Points on a hilly landscape, in no order, each with its height.
From any point a ball rolls to the lowest of the 2 points nearest to it. It stops when none of these is lower. Distance is the straight distance between rows; heights are no part of it.
Z_437 (h 610): -16  -8  0  7  -16  -16  1  -5  -5  5  8  -30  0  11  19  7  1  11  -6  11  0  18  -13
Z_413 (h 241): 5  -2  15  -11  19  -8  10  10  -4  -10  2  -8  15  -7  14  5  -11  6  5  -3  14  4  0
Z_933 (h 341): 0  12  17  -13  -16  11  8  -9  -15  -8  -3  7  -13  -13  -8  -8  9  10  11  -10  -9  -21  19
Z_774 (h 496): 7  -3  -23  10  8  -9  -13  -7  0  5  0  -2  -1  13  2  9  -3  14  -15  4  -6  -1  -3
Z_498 (h 554): -2  3  -11  8  -12  11  -6  -1  11  -8  5  14  5  0  -11  15  2  -3  -8  -17  12  7  0
Z_688 (h 475): 11  -12  -14  3  -1  -20  4  2  -6  10  10  3  1  8  5  13  -7  8  -9  -6  -11  12  -4
Z_874 (h 194): -15  -1  4  2  -19  6  18  -13  10  4  -7  -3  15  -11  6  7  4  0  4  -13  -8  15  -18
Z_854 (h 357): 3  -26  -16  -1  25  8  4  -9  4  -4  10  -10  -1  -1  3  -9  -8  -3  -5  -22  13  17  -13
Z_201 (h 134): 15  -1  -15  3  24  -21  -10  4  3  -10  7  -7  6  -2  15  0  -20  7  4  8  15  -2  6
Z_405 (h 498): 8  -10  2  16  5  21  -4  13  13  -10  0  7  10  -2  -13  -5  -11  -3  -5  -15  -3  9  -12
Z_133 (h 336): 4  -1  25  -7  7  -8  12  9  -8  -3  7  -9  0  6  14  17  -9  3  8  1  25  13  -11
Z_813 (h 592): -7  4  -12  9  -1  5  1  -7  7  -17  -8  14  1  -10  -14  -3  15  -4  -6  -13  6  -20  20
Z_239 (h 386): -18  8  -1  -7  -27  -3  14  -14  -10  -3  3  8  -1  -13  12  0  18  -11  0  -10  12  -2  10
Z_78 (h 432): 1  -1  19  5  1  8  24  13  7  -15  3  -4  -2  -7  -6  3  0  -6  12  -21  16  17  -6
Z_395 (h 193): -12  -10  11  0  -21  11  4  -17  -17  14  -4  1  7  5  4  -4  3  7  -8  -2  0  5  -14
Z_8 (h 440): -5  12  1  10  -18  7  -11  -11  -4  8  -9  8  2  2  -5  -17  -3  6  -4  18  -10  -18  -4
Z_244 (h 542): -1  -16  -2  -6  7  -9  12  -17  -5  5  19  -25  10  2  14  16  5  8  -6  -15  15  21  -21
Z_919 (h 574): -10  4  -8  14  -13  19  6  -4  6  -12  12  11  11  -8  -8  1  14  3  -3  -22  11  -11  3
Z_400 (h 407): 18  -10  -14  -3  2  -6  -3  7  -8  -2  5  2  -7  11  0  -23  -17  -10  -14  6  -15  -5  -7
Z_779 (h 431): -16  -6  -9  16  -12  8  -11  -25  -1  8  0  1  7  6  7  -10  3  14  -5  16  -3  -21  -6
Z_370 (h 64): -19  11  27  -4  -7  18  20  -2  3  6  -6  -4  -19  -19  -6  -5  14  9  28  -19  -3  13  7
Z_290 (h 90): -17  -7  7  4  -23  -5  23  -14  -9  15  2  -3  0  -1  10  -3  11  2  -3  -10  -3  12  -16
Z_865 (h 601): 6  7  -17  6  13  -6  -9  3  -1  -13  -17  11  -3  -5  -14  -8  3  -3  -12  -7  1  -6  12
Z_858 (h 290): 0  -1  19  3  -15  16  12  -1  -12  -7  2  2  10  -6  1  -10  0  5  -10  -9  7  -4  -12
Z_196 (h 519): 14  2  -11  12  13  11  -21  5  12  -3  4  -1  18  8  -7  2  -3  -6  -4  -11  6  3  -10
Z_759 (h 313): -8  3  -10  7  9  5  -5  -6  18  -4  14  -5  20  0  9  21  8  10  1  12  12  5  -6
Z_964 (h 180): -12  4  27  -7  -5  12  6  9  5  -4  -14  3  -24  -12  -12  1  4  1  15  -4  -12  14  6
Z_330 (h 568): 21  -16  -21  6  12  8  -11  2  10  10  -3  -7  0  15  1  3  -8  -5  -14  7  -28  0  -17
Z_576 (h 486): -10  0  0  6  0  -7  -1  19  9  -20  -5  -8  8  -15  2  -5  0  -3  4  -1  5  5  11
Z_756 (h 398): -10  1  14  3  -17  -7  7  1  5  8  7  -1  -2  4  -6  14  5  -6  2  -6  14  22  -11
Z_312 (h 456): -6  9  7  12  -2  6  1  22  0  -15  -15  -2  3  -13  -2  -6  -6  8  0  8  -10  1  5
Z_24 (h 479): -4  -12  8  -3  9  6  -16  -3  -8  9  10  -7  4  17  11  8  7  5  -7  9  12  -11  -10
Z_43 (h 469): 15  6  18  0  -2  17  1  7  7  -12  -5  0  5  -1  -13  8  -8  -10  3  -11  6  17  -9
Z_323 (h 152): 11  17  4  2  7  8  -3  -7  -4  23  -12  11  -3  1  -7  -13  21  -1  19  12  -13  -37  12
Z_947 (h 255): -4  18  24  -2  -11  -1  -1  10  -5  6  -5  -1  -16  -14  -12  6  5  11  14  -5  2  16  13
Z_377 (h 262): -7  4  -4  -6  -5  -15  -3  -13  -4  10  -15  14  -3  -3  -3  0  5  -8  11  12  -4  -28  13
Z_514 (h 369): 0  -5  30  7  -11  7  16  15  -10  -13  0  2  -5  -6  -6  -12  -5  -1  3  -16  6  -1  -6
Z_267 (h 196): -15  9  20  -14  -22  19  13  -18  0  -2  4  -16  -28  -19  -2  -8  16  6  28  -21  6  8  10
Z_482 (h 233): 2  -20  -2  4  12  -3  -17  20  10  12  -2  -4  -15  17  2  -18  5  -4  -10  10  -16  -1  -6
Z_911 (h 430): 31  3  -28  8  19  -2  -9  -1  -6  3  1  -7  -6  2  3  -20  -11  -4  -16  3  -4  -1  -7
Z_706 (h 382): 1  -24  -8  1  -6  -9  5  8  3  -2  1  8  1  1  5  -14  -5  -3  -15  4  -21  -8  -1
Z_340 (h 457): 11  -1  -7  -5  -1  -22  10  -1  -1  5  8  14  8  -2  -4  12  0  -1  -2  -13  -3  0  13
Z_656 (h 217): 10  18  -1  2  2  -10  -3  -12  -6  20  -15  14  -2  11  -3  -4  9  -7  14  24  -5  -38  2
Z_861 (h 443): 6  0  -7  -12  27  11  -6  -12  -9  -3  1  -8  20  0  -4  -4  2  7  -14  -4  9  7  -12
Z_394 (h 422): 6  14  5  -5  17  2  -9  -6  -7  -3  -14  2  21  -1  -5  2  2  4  -7  8  9  -8  -2
Z_766 (h 420): -14  0  -2  -15  -8  -15  -2  19  0  4  16  21  -10  11  -14  -1  -11  -8  -5  13  1  -5  16
Z_35 (h 39): 27  5  -11  -7  32  -15  -4  3  -4  -5  -3  -4  11  -8  4  -1  -8  -5  1  -4  9  -4  6
Z_204 (h 536): 9  0  -14  14  -2  -8  -3  -1  12  -8  8  -8  17  -3  -4  5  -6  -6  0  -19  14  11  -5
Z_469 (h 225): 4  18  3  -9  4  19  -3  -14  -3  8  -9  8  -18  -1  -4  -15  6  0  31  17  -15  -32  23
Z_282 (h 271): -8  -9  -4  0  3  10  30  -6  16  -7  2  -14  19  -6  8  1  -1  -3  -3  -13  -3  21  -29
Z_831 (h 142): 18  -2  4  -14  37  2  5  3  -4  -1  -3  -6  13  -10  10  -7  -15  2  5  -5  -1  9  -9
Z_518 (h 355): -4  -10  16  -1  -5  -2  -1  11  2  15  0  8  -2  7  -1  3  -5  -8  2  -1  0  6  -5
Z_365 (h 363): 15  17  6  -6  9  -17  -6  17  -20  4  -7  5  -7  2  -6  1  6  4  -8  -2  -9  8  12
Z_293 (h 405): 5  11  -10  -6  2  -24  -14  19  -6  1  10  11  -13  12  -15  -8  -5  -10  -10  14  7  1  10
Z_926 (h 367): -9  23  -1  -3  -6  16  -4  -7  5  -10  -7  17  -7  -8  -8  8  4  7  12  3  -2  -5  14
Z_726 (h 243): -3  4  17  -13  -13  -9  8  8  1  -14  -14  1  -14  -9  -15  -3  -5  -10  2  -12  -2  18  7
Z_412 (h 446): 14  8  0  -6  22  5  -15  -8  -8  9  2  1  13  18  5  14  5  1  -9  16  10  -18  -11
Z_158 (h 411): -6  13  9  -2  -16  -7  -4  2  -18  2  -13  9  -5  -10  -11  -21  -2  2  -6  20  -5  -14  11
Z_113 (h 412): -21  -9  -11  -5  -9  -1  1  -13  22  5  4  6  4  2  13  14  15  -16  5  -4  11  -1  4
Z_341 (h 314): 0  -20  -19  5  13  10  -15  -6  7  -15  7  -29  3  10  5  -4  -5  17  -8  9  -1  -4  -10
Z_219 (h 388): 19  8  0  -3  16  -20  -14  26  -7  15  3  -2  -8  10  -5  -5  0  -13  -2  11  -1  16  10
Z_349 (h 573): -3  -10  -2  -3  -2  -18  12  -7  -8  7  20  -29  -9  14  16  20  1  7  -4  3  6  26  -14
Z_431 (h 353): -3  11  12  0  -7  22  -4  10  3  4  -10  11  -12  -3  -1  -11  -4  -11  14  15  -22  -22  9
Z_200 (h 384): 8  8  16  -12  -11  4  3  4  -19  -4  -13  11  -10  -9  -10  -13  1  -1  -2  4  -16  -12  12
Z_960 (h 305): 11  7  17  -10  6  0  -3  8  0  16  -12  6  3  5  2  12  4  -11  9  10  -11  -6  -3
Z_206 (h 171): 4  -19  -10  0  13  -17  -15  9  -4  11  1  -13  -17  17  2  -7  -6  -1  -12  4  -7  11  0
Z_610 (h 580): 16  -14  -11  -1  3  0  -5  -5  6  14  -11  8  8  13  1  11  -3  -13  -6  3  -18  1  -8
Z_95 (h 74): 7  -22  -19  5  14  -11  -9  8  -5  -3  16  -21  -24  10  6  -10  -17  9  -5  4  1  13  2
Z_270 (h 260): 22  12  -3  1  6  -10  -7  0  -1  12  -14  8  8  8  -7  -1  12  -16  2  14  -6  -21  2
Z_816 (h 219): 12  -17  -14  14  7  3  -11  8  -2  -9  12  -24  -7  10  6  -5  -17  15  -9  0  -6  1  -10
Z_507 (h 334): -10  13  -7  3  -12  -3  -3  4  8  -11  -2  16  -2  -6  -6  10  -8  -3  1  11  2  -7  17
Z_870 (h 608): 10  1  -27  6  14  -17  -1  10  9  -15  3  13  -4  4  -4  1  -9  -5  -9  0  -4  -6  16
Z_699 (h 522): 2  5  -1  10  12  2  -10  3  -7  12  -7  0  3  10  3  4  -2  16  -8  16  -15  -8  -11
Z_711 (h 352): -11  -12  -17  1  5  -1  10  -2  10  -14  -4  2  4  -4  12  -2  -6  -1  -12  -6  -8  1  1
Z_554 (h 548): 6  -13  -7  4  11  12  -12  -3  4  19  -5  -11  8  8  2  10  4  13  -7  21  -32  -4  -13
Z_470 (h 299): -13  14  -1  -9  -21  -15  -1  -2  0  7  3  13  -7  -8  -5  0  -2  -6  11  17  1  -13  26
Z_435 (h 410): -22  2  -8  -10  -16  4  6  -15  6  -2  2  20  -4  -4  6  3  8  -20  -2  -5  11  6  13
Z_846 (h 242): -1  -5  -8  13  9  -6  -4  7  13  -12  12  -15  13  1  15  11  -9  6  0  9  15  -2  5
Z_707 (h 408): -13  4  14  10  -3  28  -5  13  6  -4  -9  10  -1  -2  -3  -8  -6  1  4  6  -14  -6  1
Z_585 (h 360): -6  -4  -7  4  2  9  -6  -14  19  7  6  4  19  6  7  21  -1  -2  8  12  9  -18  -8
Z_379 (h 285): 1  9  15  -23  -24  7  9  -20  -5  -4  2  -3  -18  -19  0  -2  12  8  17  -13  2  -5  23
Z_295 (h 383): -11  -14  -13  12  -10  13  -8  -14  5  -5  6  -15  15  5  5  1  7  15  -12  4  1  -5  -16
Z_522 (h 291): 0  20  10  -9  -14  17  0  3  -10  -3  0  16  -19  -6  -2  -17  -6  -6  22  21  -12  -28  21
Z_442 (h 453): 22  2  -22  1  20  13  -10  -9  -7  -8  -1  -9  9  3  1  -8  -16  7  -17  -2  8  11  -15
Z_718 (h 345): -26  13  8  2  -28  2  17  -10  1  1  5  2  -15  -16  5  -10  26  -7  9  -18  13  10  0
Z_595 (h 421): -7  -2  21  9  0  -12  19  1  4  5  9  -10  -4  7  10  16  -8  -4  9  -2  21  27  -20
Z_27 (h 319): -12  -18  -13  -2  11  1  15  0  17  -9  -1  -4  5  2  6  0  -1  -12  -4  -16  4  25  -13
Z_843 (h 401): -8  12  6  -1  4  -2  -9  -3  -9  2  -10  7  9  -6  -6  3  10  9  2  -2  -2  0  7
Z_973 (h 286): -20  1  9  -5  -29  -6  12  2  0  -11  -4  -2  -15  -14  -9  -10  11  -12  4  -7  1  16  10
Z_884 (h 320): 10  13  19  -2  8  -10  0  18  -6  1  -14  -10  -3  -10  -14  2  2  8  10  -11  -9  19  6
Z_419 (h 441): -2  -7  0  -5  -9  -17  6  3  -6  1  18  15  -6  4  -2  4  -3  4  -5  0  6  -12  12
Z_546 (h 391): -8  -11  -2  -10  2  -4  2  -3  12  7  2  11  13  1  9  17  2  -12  9  0  4  -15  8
Z_347 (h 510): 9  -16  -1  0  8  -3  -11  -6  -3  5  17  -17  9  12  6  12  -2  6  -4  -2  17  5  -14

Where does a ball stop that starts at each point below?
Z_349 | Z_323
Z_865 | Z_290
Z_8 | Z_370
Z_442 | Z_290
Z_546 | Z_35
Z_405 | Z_290
Z_756 | Z_323

Call two points neighbours if one is among the 2 nearest of the other. Go from one point of each pair to the other, from neighbour to neighbour, staying as low as possible. Name the highest point that can't be avoided.
Z_323, Z_370 | Z_595
Z_95, Z_323 | Z_8
Z_370, Z_35 | Z_113

Write out the way that a ball takes from each point below.
Z_113 | Z_546 Z_585 Z_759 Z_846 Z_201 Z_35
Z_926 | Z_507 Z_470 Z_377 Z_656 Z_323
Z_312 | Z_707 Z_431 Z_522 Z_469 Z_323
